Each row is a point on a tangle of strands that fork, close into loops and nearly touch. The rows are in no order.
In the rows, zero is written as 128.
Two points are linked if the straight distance between their rows is under 85.2. Some points are linked to none.
ris: [101 104 163 162 107  83 109 119 139 148 143 165 140 158 132 127 181 101
 115 102 110 103  97 123]
Sar: [121  97 166 132  85 170 140 157 136 136 125 136 134  95 168  74 152 139
  44 160 124 124 136 132]
zul: [154 138 157 106  96 137 188 170  71 119 127 135 139 158 138 172  84 152
 102 132 155  91 130 155]
bol: [104 128 116 122 136 178 133 169 152 149 120 117 154  61 156  96 151 127
 133 161 163 154 147 144]
mis: [ 99  96 176 172 130 117 145 142  92  85 146 139  77 153 139 152 104 159
  99 162 156 108 137 122]
vur: [141 108 129 124 134 112  80 109 163 140 164 144 116 118 127 131 153 129
 201 155 154 155 115  99]
feder: [129 127 131 155 148  77  98 107 142 140 139 124 120 151 123 152 168 112
 174 105 117 141 113 113]
vupif: [139 145  92 140 155 105  67 109 144 130 115 124 154 118  86 163 145 142
 218 141 114 168 133  86]
zod: [125 103 164 151 140 101  92 105 134  99 155 148  79 135 140 143 124 141
 163 155 149 137 112 107]
Lodem: [190 148  96 117 180 125  74  57 155 117 151  83 108 158  73 163 144 154
 213 103 102 160 116  50]
vuk: [156 141 141 143 127  80  97 111 136 121 122 151 128 139 100 169 117 139
 178 139 139 146 119 111]
pap: [138 114 105 137 103 112 134 123 160 164 142 139 148 110 121  85 155 108
 129 121 133 176 109 154]
Pame: [111 159  67 103 182 164 124 134 140 126 103  92 135  76 118 142 106 128
 195 153 159 161 149 134]
Piz: [154 119 137 149 132 125 149 123  90  96 120 103  59 148 134 143  76 169
 122 149 150 151 135 144]
Dapa: [165 120 172 108  81 179 180 183 114 135 144 125 161 118 157  88 155 147
  28 125 129  93 146 133]
fid: [128 146 114 139  95  88 134 144 119 135 108 109 134 119 119  91 107 139
 106 147 120 144 144 159]
filet: [ 96 140 148 136 118 120 116 158 134 123 100 114 138 101 153 115 127 129
 109 152 133 114 148 140]
Roge: [119 125 122 141  69  84 103 127 145 146 116 159 173 125 103  72 144 116
  84 141  94 127 123 129]
tufel: [157 124 142 106  78 128 183 160 111 144 147 121 148 143 129  94 116 146
  59 128 140 120 134 162]
niniv: [114 136  71 152 161 100  77 118 134 138 103 124 167 106  76 146 166 130
 215 138  94 174 134  94]
ruza: [ 89 167 130 113  92 134 122 183 135 132  97 113 187  96 121  90 139 117
  76 137 128 101 165 152]
let: [160 105 127 121 129 128 146 119 136 145 171 127  98 123 154 113 125 135
 166 133 168 171 114 145]
Sogiv: [ 83 117 148 155 117  98 141 145 103 108 127 109 104 152 147  88 129 142
  60 148 114  83 143 145]
ton: [120  99 167 128 103 152 192 174  96 122 160 122 127 154 159  98 137 144
  41 115 127  85 148 151]
gutep: [132  97 154 161 112  94 174 122  86  86 178 159  85 185 108 146  96 156
 107 112 153 130 118 142]
kife: [108  85 156 154 100 100 112  98 129 129 146 159  83 145 144  82 141 128
 113 142 132 146 100 133]
Pivi: [140 121 159 114 120 139 125 144 151 146 151 145 162 101 153 147 146 112
 157 140 169 122 122 130]
fudet: [117  98 170 151 102 130 185 168  70  97 156 131 112 178 127 136 113 165
  58 152 149  80 145 138]
gimez: [196 135 132  84 183 175 141  66 109  73 151 130  87 168 125 203  68 125
 182  95 121 113 105  96]
tepe: [134  91 165 131 102 120 185 137 103 129 174 147 115 149 156 116 125 138
  92 105 139 117 129 159]
leseg: [ 84 123 128 145 107  84 120 136 118 121 121 115 122 140 138  68 126 129
  60 146  98  95 136 146]
rovak: [137 112 139 122 131 106  96 127 163 148 153 150 155 116 134 152 152 118
 182 151 156 138 117 113]
dosok: [ 97  79 157 144  81 146 115 117 148 137 136 178 123 126 152  66 145 114
  39 140 106  96 102 119]
Vodam: [139 160 130  98  86 195 157 191 141 139 116 109 183  87 129  73 154 133
  37 127 132 111 157 146]
Sureb: [170 156 120 148 182 103  91  79 141 122 121  93 111 166  93 188 137 131
 192  79  99 145 121  91]
pob: [203 153 121  96 169 143 121  69 126 105 135 126 105 168 107 210  87 117
 189  86 115 124  97  92]
Todo: [ 92 127 110 131 103 179 128 160 159 139 102 141 175  57 136  47 154 114
  56 147 110 134 143 138]
gof: [110 133 100 107  90 163  90 138 156 126 102 151 193  87 119  24 152 107
  17 126  73  72 143 104]
Ninuz: [204 151 116  82 175 156  98  61 160 101 158  97 102 160  85 179  86 141
 199 123 123 133 115  51]
Mag: [137 129  80 134 177 113  84  87 154 159 156  98 129 139 100 146 190 126
 215 123 114 156 119  85]
luzi: [ 65 146 120 132  99 101 101 165 141 135  89 126 180  91 117  90 151 107
  94 138  95 103 157 132]
Naput: [118 126 107 116  71  97  95 139 141 138 111 155 188 119 100  45 137 116
  53 153  78 101 130 123]
Fibu: [ 86 121  73 161 150 124 112 123 154 168 115 140 187 100  92  97 201  97
 164 124  98 173 113 131]
zufa: [117 104 156 164 141  86  67  90 139 104 132 160  79 132 122 132 142 135
 167 149 133 139 111  95]
nurak: [165 108 151 123 162 102 133 100 118 117 177 142 108 180 122 198 127 130
 191  84 135 118 110 105]
sofad: [ 78 130 113 146 106 152 101 145 174 149 100 171 207  67 112  82 181  82
  97 128  99 122 130 123]
fosom: [160 153 109 102 113 145 185 139  74 133 101 100  93 149 146 157  68 148
 114 126 138 133 127 167]
kol: [ 95 110 154 155  94  89 125 125 134 136 149 155 142 160 130 100 161 103
  71 115 103  86 114 133]
sor: [103 112 117 149  71  88  85 119 143 156 102 174 167 115 100  80 153 117
 112 148  85 146 116 114]
daz: [159 115 155 160 188 129 137  83 107  55 146 126  67 179 106 192  75 138
 148  93 134 129 120 102]
vugi: [140 108 113 121 141 143 127 129 178 165 172 140 174 105 132 116 189  97
 167 121 154 158 109 121]
Tiget: [122  99 152 145 163 131 187 124  79  78 171 147  85 173 134 191  86 144
 134  93 149 101 139 138]
fut: [189 158 106 125 172 115 113  80 132 133 127 111 124 168  95 198 116 121
 190  85 110 144 108 100]
vami: [ 72 142  78 134 160 136 122 158 149 138  95 140 189  68  89 108 159 107
 177 144 134 155 141 139]
Fis: [121 108 159 154 169 110 157 122 102  80 160 133  78 163 136 184 106 136
 133 103 146 105 134 122]
fola: [154 140 123 164 175  90  66  81 141 114 120 104 106 150  93 172 151 137
 192 102  93 152 126  81]
tevoz: [116 107  94 164 110  86  54  95 129 156 106 157 149 120  91 119 184 139
 194 138  93 180 110  98]
Pida: [108 127  79 146 149 141 132 132 172 161 131 150 191  86  97  83 182  96
 148 136 119 172 116 143]
zomor: [176 165 125  97 194 159  89  96 143  91 107 103 112 128 117 189  71 121
 182 129 119 129 135  91]
tagik: [106  87  97 158 113 140  70  91 164 189 118 177 173 122 112  91 210  98
 138 123  88 169  85 105]
tud: [139 120 143 152  89  65 102 119 136 148 133 169 147 149 103 130 154 129
 145 134 127 153 102 124]
rosu: [ 91 120  88 117  81 172  91 125 162 140  87 176 190  69 110  29 143 107
  35 134  62  94 133  94]
zoki: [ 69 136 138 149 115 106  97 140 155 147 101 142 173 103 134 104 165  96
 118 130 103 106 132 127]
kunu: [125 115 183 131  88 168 145 178 124 132 119 127 145 100 173 107 145 143
  74 167 150 110 149 136]
zabi: [167 133 137 105 154 116 153 110 114 129 160 149 119 168 125 205 121 118
 186  81 131 116 110 123]
magod: [129 161 145  82  93 151 170 189  83 129  96  89 152 152 128 139 112 147
  63 134 144  72 151 158]
Mifo: [103 142  69 132 175 137 117 135 157 143 115 121 168  84  93 117 152 115
 203 149 140 166 138 127]
lod: [172 160 144 113 135 140 154 125  79  92 107 143 100 157 124 212  54 142
 133 125 138 112 112 138]
dezi: [132  85 160 133 122 111 162 127 125 129 180 151 108 144 155 117 139 127
 119  98 142 129 115 151]
nuge: [122 129 153 126  92 102 147 159 116 119 143 128 159 150 128  90 132 124
  42 128 122  72 134 144]
sogig: [160 134 145 170 158  82  80  75 134  88 124 127  79 165  86 164 124 144
 175 113 113 159 116  81]
paze: [144 142 146  89 114 167 163 166 116 150 122 122 153 111 163 161 116 124
 132 124 174 114 132 153]
rez: [157 126  97  94 134 152 161 125 131 153 158 108 125 112 150 134 120 117
 175 124 170 158 119 149]
suv: [127  96 131 159  88  85  69  93 133 165 126 169 137 145 103 115 181 133
 158 134 107 173  90 105]
zefaf: [138 120 141  98 166 168 191 129  75 113 140 122  83 150 169 193  85 139
 148  97 141 100 134 147]
vebu: [ 68  78  95 155 114 158  74  91 171 181  92 185 174 102 119  75 186  88
 124 123  73 146  97 102]
maz: [165 151  86 109 192 145 129  82 139 116 136  75  82 128 134 154  94 124
 188 102 128 151 128 109]
Fera: [100 127 147 136  91 132 118 138 169 148 129 153 175 105 141  82 173  91
  62 101  93  91 118 127]
bigip: [151 167 128 107 124 110 166 134 100 135 121 131 130 156 125 189  94 116
 140  86 132 108 119 158]
vigar: [148 117 133 159 140  74 111  87 126 127 156 132  92 165 115 150 155 131
 171  98 129 155 103 113]
gefo: [145 144 137  80 167 193 164 139  67 108 111 113  84 141 174 209  87 139
 140 108 133  97 131 140]
vak: [105 104 138 136  86 166 121 140 151 143 117 146 138  78 160  58 148 126
  60 153 107 132 132 133]
ninav: [105 161 106 102 153 176 152 165 126 146  98  88 125  92 156 137 122 128
 135 138 155 139 152 159]
Vel: [106 116 183 152 106 102 121 152 121 110 133 153 134 130 146 140 130 136
  96 154 146  89 129 134]
Zozam: [100 140 101 133 140 120 102 143 134 124  90 118 135  64 118 117 104 134
 176 172 127 167 164 128]
fase: [108 129 139 166 119  62 138 123 105  91 134 132  96 172 105 129 108 141
  90 133 121 101 121 137]
bag: [ 96 157 129 128 120 145 126 162 163 148 116 132 202  83 124 119 169  89
 115 112 136 118 131 148]
vuv: [108 117  92 152 114  88  97 106 141 135 105 125 116  96 114  83 134 126
 165 144 115 186 133 129]
Rer: [130 130 164 130 105 101 170 154  87 110 146 149 138 167 122 166 105 136
  93 120 152  77 131 148]
sapo: [ 86  93  99 151 104 172  92 101 180 169  93 187 168  81 125  63 169  88
  91 115  74 128 104 104]
Gik: [126 163 140  71 130 201 161 170  95 144  90 104 134 110 163 188 119 134
 135 129 164 105 139 158]
Roze: [142 118 114 107 132 147 168 144 143 164 162 124 144 106 155 119 144 104
 141 107 159 153 126 158]
diz: [142 110 157 122 140 127 149 128 117 121 156 132 108 132 162 166 110 137
 151 123 164 117 127 138]
tode: [164 156 113 107 189 143  81  96 154 100 121  94 110 111 111 167  88 129
 201 142 128 137 144  83]
lenad: [163 150 121 134 151  96  79 109 146 129 119 131 143 127  93 180 126 133
 210 144 118 149 130  96]
Zadi: [116 133 132 159 128  87 109 118 120 100 102 113  87 123 125 120  92 150
 134 151 119 147 141 131]
nedim: [117 115  97 128  81 152 119 117 173 150 124 163 158  95 130  42 150 106
  32 111  76 121 113 122]
vora: [154 134  90 127 148 128 131 104 130 132 121  87  83 112 133 120 100 144
 172 133 149 179 139 140]
nen: [120 148 150 125  92 161 140 164 162 137 140 148 182  90 145  84 169 100
  41  96 112  90 132 124]
Zale: [138 164  84 104 188 159  96 113 144 110  93  94 124  92 105 161  87 128
 203 147 131 157 151 105]
levu: [123  96 111 155  94 135  94 103 177 177 138 183 159 110 121  80 185  98
 105 119  96 164  88 116]
zogeg: [101  99 134 170 127  72  59  78 130 115 108 149  86 143 116 124 157 140
 164 136 101 148 101 100]
Foti: [101 141 118 144 134 134 124 143 167 167 127 138 198 103 117 130 196  81
 134 106 119 130 121 133]
Tarok: [153 139 111 130 183 118  67  78 159  95 125  90  89 121 106 143 107 136
 208 133 114 159 147  75]
saded: [100 119  87 144 141 156 136 137 180 155 127 153 174  74 120  69 171  95
 116 122 121 167 120 146]
dez: [166 154  79  71 186 177 141  98 137 125 149  87  90 127 143 165  90 120
 200 120 142 130 121 108]
Bize: [169 130 146 140 132 113 126 111 109  90 120 123  73 136 121 155  72 161
 145 151 163 156 127 126]
gavi: [134 127 154 118  81 164 144 161 149 126 156 151 169 105 146  71 162 115
  10  97 105  75 136 120]
tulo: [127 133 126 117 116 161 169 164 128 155 124  91 138 107 159  97 133 131
  85 130 141 146 146 170]
kob: [122 139 117 136 153 107  90 119 146 120 110 119 117  96 127 141 111 135
 183 157 137 159 144 112]
muror: [137 128 141 114 186 123 116 114 143 123 170 106 101 142 144 177 129 120
 192 109 141 105 135  94]
nez: [117 142 111 109  87 103 122 162 119 130 101 106 162 127 117  50 122 143
  58 161 105 102 159 146]
led: [102  89 188 154  88 120 142 149 111 100 156 168 128 149 138 107 135 142
  60 166 143  79 124 125]
borap: [106 108 162 139 130 146 201 165  51  85 143 131 107 183 128 177  90 162
  71 134 147  80 157 131]
botu: [163 106 144  89 113 156 196 139  86 145 154 131 118 142 162 153  96 142
 136 110 160 134 125 162]
rim: [134 137 135 119 155 140 109 141 131 116 113 112 106  99 151 159  99 143
 160 166 155 135 152 129]
Mak: [155 137 152 108 202 180 135 119  99  79 113 107  76 145 147 204  64 144
 138 132 137 109 134 113]
Libo: [141 152 123  92  89 178 145 180 136 128 125 110 177  96 132  48 163 142
  11 130 109  99 159 132]
dof: [145 144 153 112 120 156 178 150  63 106 114 136 110 161 140 200  71 151
 110 129 152  89 125 146]
deni: [ 94 133 123 154 122  75  90 124 140 140  99 135 144 121 114 118 151 114
 139 130 102 130 130 126]
suzo: [128 104 172 119 110 163 199 181  77 134 128 108 114 154 164 123 133 159
  60 132 135  97 156 152]
lis: [173 178 119  87 150 158 136 110  97 104  90 124 105 136 134 209  58 123
 148 127 126 124 105 133]
maki: [ 82 122 141 146  90 127  95 128 167 147 104 162 187  97 133  84 173  87
  85 125  95 100 119 116]
nusaf: [125 163 135 164 136  61 101 119 123 123 104 126 128 155  94 167 124 127
 148 106  97 125 130 123]
dotu: [192 129 139  94 176 141 100  66 150  90 179 108  80 170  99 168  93 146
 200 118 133 124 121  56]
nulit: [127 111 125 130 111 129 144 132 161 154 152 132 138 107 152  98 152 107
 119 120 139 158 120 148]
migam: [154 152 108 114 186 151 143  96 118 104 117  77  66 133 147 160  76 131
 164 104 134 144 136 126]
lil: [164 141 107  75 168 148 112  99 163 128 181 101 115 136 118 176 110 131
 215 138 146 110 121  75]
mudi: [122 107  88 142 161 110  72  77 156 158 161 116 116 141 114 120 196 126
 204 123 119 163 104  83]
fibip: [146 146 125 101 110 158 189 163  76 145 107  84 100 153 149 138  97 154
  94 135 134 128 139 170]
bupu: [143 149 111 148 137  84 146 105 115 123 117 100  89 152 119 142 100 132
 147 100 124 147 127 149]
Futu: [154 128 110 104 152 121  77 107 168 143 165 122 132 120 106 152 148 127
 223 160 149 144 125  73]
saf: [ 97 157 100 119 140 148 115 162 122 125  78 102 140  68 127 123 103 143
 158 169 144 158 166 147]
pizod: [117  84 149 141 102 134 117 131 139 135 131 137 111 100 165  84 136 135
 110 173 141 154 126 140]
kiro: [112 131 147 142 168 124 156 137 109 107 122  87  70 137 163 150 102 144
 126 116 140 118 148 151]
zamum: [140 135 165 106  99 166 157 175 141 147 133 135 173  96 157 141 139 117
 123 129 171 115 132 151]
sebob: [154  88 150 138 125 114 179 111  84 101 180 153  77 172 135 145 103 153
 141 106 158 143 124 143]
lig: [136 113 142 135 125 138 183 154  74 105 117  94  69 168 140 146  89 177
  89 157 143 127 149 140]
bep: [113 139 101 143 158 111 119 128 156 172 137 119 164 127 121 141 182  96
 168 100 128 141 118 134]
fave: [124  94 161 138 121 123 115 142 135 129 137 134 112 107 160 121 125 142
 127 168 160 139 129 134]
nofis: [125 116 189 117 114 163 154 178 110 125 117 115 123 119 175 147 129 151
 107 160 166 105 150 139]
Suko: [173 110 131 110 136 120 147 103 123 130 173 130  88 149 136 146 113 136
 189 110 168 160 110 126]
Liki: [145 140 158 134 105  85 126 131 120 128 129 147 133 145 117 166 110 131
 139 141 143 124 122 138]
vofol: [129 108 103 144  89 119 112 116 169 169 133 167 163 108 113  71 166 110
 106 127 113 182 103 132]
gegig: [101 109 149 174 107  61 127 112 109 100 154 157  98 184 104 121 131 132
  87 128 126 111 109 124]
pape: [149 172  75  95 182 146 118 113 149 147 137 103 147 135 105 188 137 104
 211 108 135 127 117 108]
dul: [119 169  97 126 130 116 123 154 146 150  97 126 186 102  98 144 139 110
 167 133 145 144 133 147]
kot: [161 190  91  85 153 161 136 115 117 121  94 118 124 122 126 201  75 106
 174 124 136 140 105 137]
muma: [111 152 119 166 126  60  91 111 127 126  92 119 124 134 100 131 128 125
 151 125  88 149 137 120]
Nide: [104 113 115 159 138 100  89 103 154 168 132 137 149 132 127 132 193 106
 173 115 107 149 106 114]
dile: [167 105 145 115 117 137 192 132  74 125 155 138  94 157 144 157  85 158
 133 114 158 135 126 158]
Taze: [135 137 107 141 163  97  84  94 144 115 122 105  94 109 116 137 121 130
 191 131 122 163 136 104]
zuluf: [113 101 167 143 149 146 195 153  61  87 160 138  98 171 138 191  91 154
 106 114 153  86 153 140]
kotad: [118  74 164 145 101 120 135 118 131 135 170 168 103 137 160  84 148 121
  81 121 129 133 100 139]
Pemup: [115 174 133 109 119 107 159 155 113 141 113 111 152 145 126 161 112 109
 115  94 136  91 132 167]
zered: [127  78 160 152 126  93 137 101 127 124 185 166  91 167 138 121 161 124
 142  99 143 141  96 127]
nad: [ 82 128  90 120  90 147 117 146 151 141  99 143 177  70 118  36 145 111
  60 147  88 133 141 138]
dodom: [118 170 111 104 122 128 153 164 131 152 106 109 163 124 133 146 127 103
 121 102 144 111 137 170]
Gami: [158 132 146 107 158 149 109 125 140 116 142 122 102 110 148 169  97 144
 186 170 167 131 133 103]
Buba: [154 108 139 151 132  79  72  84 132 129 165 149  97 170 103 150 181 149
 195 112 127 164  91  86]
Bon: [137 140 136 130  82  93 139 153 140 154 134 147 172 132 115 124 138 109
 113 124 135 129 117 148]
fiba: [105 186 140  96 109 150 144 187  95 133  77  90 147 122 129 146 108 142
  96 140 145  90 159 159]
fati: [120 141 101 103  90 184 115 160 152 124 106 130 180  74 125  30 161 124
   4 128  90  86 152 113]
fafin: [123 162 123 104 113 155 175 171 133 153 117 113 181 112 133 128 141 101
  95  94 147 111 138 173]
nases: [146 175 130 127 121 108 142 139 106 112  89 106 112 147 111 165  68 143
 115 136 130 121 140 149]
Zit: [125 183 124 105 115 133 142 168  97 116  70  91 130 129 122 155  77 146
 104 142 131 103 155 159]
Duzag: [159 108 142 125 158  96  73  80 142 115 180 138  83 174 109 153 154 152
 199 121 141 148 100  71]
keko: [125 167 128 132 163 106 115 129 138 125 102 104 119 124 129 179 111 115
 162 115 129 122 139 132]
nize: [153 182  82  93 169 146 123 116 134 142 112 110 144 131 114 201 108 101
 193 110 137 133 112 128]
biv: [115  99 142 150 112 106 108 109 160 163 152 158 137 132 141 112 184  98
 135 101 116 140  96 128]
suz: [157 159  69 117 188 133 104  90 156 144 140  84 134 141  85 169 154 127
 225 111 118 144 122  78]
lela: [160 124 145 145 181 140 152  92 102  66 138 104  52 162 128 177  64 148
 137 106 140 134 130 120]
pak: [108 154  68 111 170 157 133 139 148 141 116 110 155  83 114 125 133 111
 189 147 164 156 143 145]
nudo: [153 122 172  99  83 168 177 198  87 119 134 106 165 155 139  92 146 155
  24 142 137  70 153 134]
Fuvik: [142 144 136 140 183 136 136 107 114  92 119  82  63 140 148 160  83 135
 137 113 124 132 138 132]
Vivi: [135  93 144 134 104 111 196 142  85 119 175 135 111 172 130 103 113 146
  76 103 135 118 137 163]
mezo: [111  93 174 165 129 104 120 121 114  89 152 152  79 146 140 145 113 150
 122 154 154 120 123 126]
mesu: [112 128 113 132 124 146 150 146 128 148 115  89 110 104 157  83 126 137
 104 145 142 155 150 164]
napul: [140 157 112  84 169 173 149 137 114 132 116  98 102 115 166 173 102 126
 166 120 156 126 131 144]
Muzus: [134 124 130 123 104 166 176 164 138 153 142 110 144 103 161  76 154 127
  63 115 127 139 141 158]
vate: [164 151 130 123 142 102 140 118 115 139 130 135 133 156 114 199 113 112
 176  89 134 121 109 133]
vufu: [ 92  89 140 153  96 112 105 116 133 136 119 149 108 109 150  72 133 131
  96 162 120 135 115 139]
Dabe: [ 84  94 125 131  77 128  83  99 148 143  96 173 152 134 129  43 130 109
  44 140  73  74 114 108]
Gagug: [ 99 168 117 117 141 133 127 155 149 148 101 118 178  98 125 144 140  99
 152 118 152 124 138 147]
Vuba: [139 182  98 116 177 137 102 110 133 101  69  90 116 107 111 166  73 125
 176 125 117 152 151 127]
Tifo: [126 152 120 124  85  99 146 149 141 154 131 127 186 130 112 101 142 106
  84 111 118 112 127 158]
sipot: [160 124 134  99 166 157 180 105  79  97 148 138  85 164 149 195  74 134
 163  83 130 113 120 137]
Peme: [ 85  84 146 150  90 125 104 108 138 129 120 170 125 147 138  53 141 108
  39 139  85  76 111 120]
vifif: [137 126 142 142  91  73 122 133 125 133 130 149 146 145 110 130 123 126
 122 133 127 134 116 141]
pino: [ 91  92 118 139  62 119  72  96 150 160  92 193 154 125 110  54 142 115
  82 142  77 122 100 105]
sitin: [132 122 157 173 168  97 118  97 119  72 149 136  72 172 108 180 105 133
 141 102 133 123 122 105]
runad: [ 64 141  83 132 142 149 133 167 147 136  88 131 194  66  98  82 151 113
 144 141 129 163 153 156]
geda: [149 164 145 107 185 169 106 116 124  90 100 100  94 122 138 194  75 135
 163 138 139 121 142 111]
Fimam: [120 132 100 137 144 132 132 128 131 134 119  93  98  98 149 105 115 131
 154 148 141 170 145 148]
Bakek: [167 161 132 134 118 102 158 115  91  97 113 130  96 168 102 176  56 144
 120 117 132 127 115 142]
Muli: [114 110  96 155 139  88  76  82 143 129 122 122  98 110 119  99 151 133
 195 136 119 180 121 106]
kaga: [151 136 100  90 164 133 102 101 164 154 185 110 129 140 110 166 150 128
 220 144 149 127 119  75]
lede: [108  86 173 157 102 113 164 152  85  92 163 149 103 162 124 139 114 158
  72 157 161  99 131 135]
gopi: [110  72 175 138  77 150 146 135 126 120 157 168 121 135 160  70 149 132
  18 137 113  81 115 120]
bobag: [176 125 142 135 161 120 102  88 132  84 139 120  67 135 118 159  87 149
 175 147 150 151 122 104]
Muso: [ 91 139 103 129 126 158 136 162 147 143 104 120 165  67 132  81 143 119
 121 152 138 156 152 159]
pibub: [160 159  92  56 187 196 147 113 115 130 136  91  92 121 161 183  86 125
 186 127 151 123 123 123]
labi: [129 130 121 106  80 114 104 150 128 123 123 128 184 120 122  36 134 130
  28 162  99  79 145 127]
bezim: [ 72 119 109 145 101  87 106 110 133 144 106 132 133 135 130  57 146 105
  77 127  70 106 127 134]
zera: [155 116 150  92  99 164 213 167  91 154 148 130 138 137 166 137 112 143
  96 103 146 118 137 172]
Zup: [ 86 121 149 152 136 114 149 146 107 113 126  94  84 139 159 119 124 141
  92 131 128  99 146 149]
Fuben: [132 141 166  92  89 148 170 193  85 117 124 103 167 154 136 116 125 143
  49 139 145  63 152 143]
sumu: [ 92 122  66 159 156 116  91 119 144 162 108 134 186 107  82 121 196 118
 199 134  97 174 122 111]
limuv: [ 90  86 155 165  97  76 126 111 118 117 160 171 114 179 117 100 144 123
  71 119 110  97  97 130]
milig: [143 114 107 144 111  94 111  96 151 155 152 141 125 126 119  95 167 120
 163 120 130 189 100 131]
fod: [110 144 127 160 126  67 120 123 114 101 103 108  93 148 110 112 100 143
 103 134 104 121 144 141]
Refo: [ 79  94  92 158  79  97  72 109 138 166  85 173 181 122  93  84 169 112
 131 132  59 152 107 107]
pitur: [ 76 124  89 144 103  91 106 126 129 135  92 125 139  92 112  64 123 122
 126 152  88 166 144 136]
lura: [132 160 143  74 142 197 164 163  76 130  84 103 103 128 165 200 102 144
 118 124 147  93 138 153]
gozir: [ 61 113  79 142 106 119 104 139 147 136  86 153 176  66 107  59 142 109
 127 152  88 162 146 128]
vub: [181 126 131 106 171 139 107  89 141  90 163 110  67 148 126 161  92 149
 195 136 153 135 121  88]
miv: [141 117 171 122 124 167 155 162  93 130 123 111  97 126 171 152 112 161
 124 165 167 126 146 135]
Potim: [131 116 150 125 119 145 194 157  76 124 127  97  88 163 155 136 109 164
  86 128 136 110 144 159]
famob: [ 80 164 128 110 138 170 140 178 130 143  94  88 148  89 151 128 138 122
 115 129 156 117 161 166]
bona: [126  74 172 132  95 154 169 152 113 125 169 146 118 140 162  71 146 146
  25 129 116  98 132 138]
tedub: [137  89 160 156 130  78 122  96 116 109 181 162  78 182 111 140 144 140
 155 103 149 156  96 116]
Fevi: [108 145 113 103 175 161 140 148 142 145 128  88 119 107 164 143 137 110
 161 121 160 124 146 145]
fom: [204 151  98 101 176 146  89  46 159 104 140  83 108 161  69 161 106 141
 212 108 108 156 118  52]
Nivuk: [128 123 153 132  96  86 160 147 104 106 157 139 143 178 112 121 119 131
  64 126 134  71 126 144]
vasu: [ 74 103  78 141  99 150 110 135 159 144  91 168 188  65  99  38 146 102
  97 142  77 159 132 127]
gavom: [131 118 155 111  91 139 144 161 125 117 147 129 163 138 142  57 154 125
  11 123 108  63 137 128]
niv: [134 114 121 130 107 157 160 143 161 156 151 135 151  93 156  71 156 113
  75 109 124 152 122 155]
Nulep: [183 141 121  87 173 173 159  84  85  90 135 131  83 158 142 205  64 127
 165  94 127 115 105 124]
fibom: [116 167 147 100  87 166 141 189 124 139  97  99 182  98 130  99 139 131
  66 139 144  99 160 154]
mesik: [ 86  81 135 157 102 107  65  87 147 148 106 174 116 125 136  83 160 115
 136 143 103 139 100 110]
Nuzuv: [179 103 138 116 143 127 162  99  91  94 167 140  64 164 130 163  84 153
 175 104 162 148 111 130]
tasel: [107 151  98 120  93 102 133 159 120 134  91 104 155 108 116  68 109 141
  87 159 109 135 164 157]

A fork is a point with three links, a tip a point with one. Leave the first point through the second and follow the links. Name the first fork or tip that comes.
saded / Pida -> vifif
miv / nofis -> Taze
fase / gegig -> Nide
dosok / gopi -> Potim
zamum / Pivi -> lil
paze / Gik -> sogig
nurak / zabi -> dodom
maz / dez -> famob
sebob / Nuzuv -> nulit
vifif / Liki -> saded

How many points has the smallest loop of links through each point below? Write 0 if it is on no loop.
dotu -> 0
mis -> 0
fase -> 0
Todo -> 0
gavi -> 0

A piece is all that can be reached along the links. How many separate loops has the piece of each point below (a circle has one, a figure eight two, a Y none), and how many tips (points with one link)?
ninav -> loops 0, tips 4
kunu -> loops 0, tips 6
Ninuz -> loops 0, tips 4
fibom -> loops 0, tips 5
kotad -> loops 0, tips 7
Fimam -> loops 0, tips 5
suv -> loops 0, tips 3
vur -> loops 0, tips 2
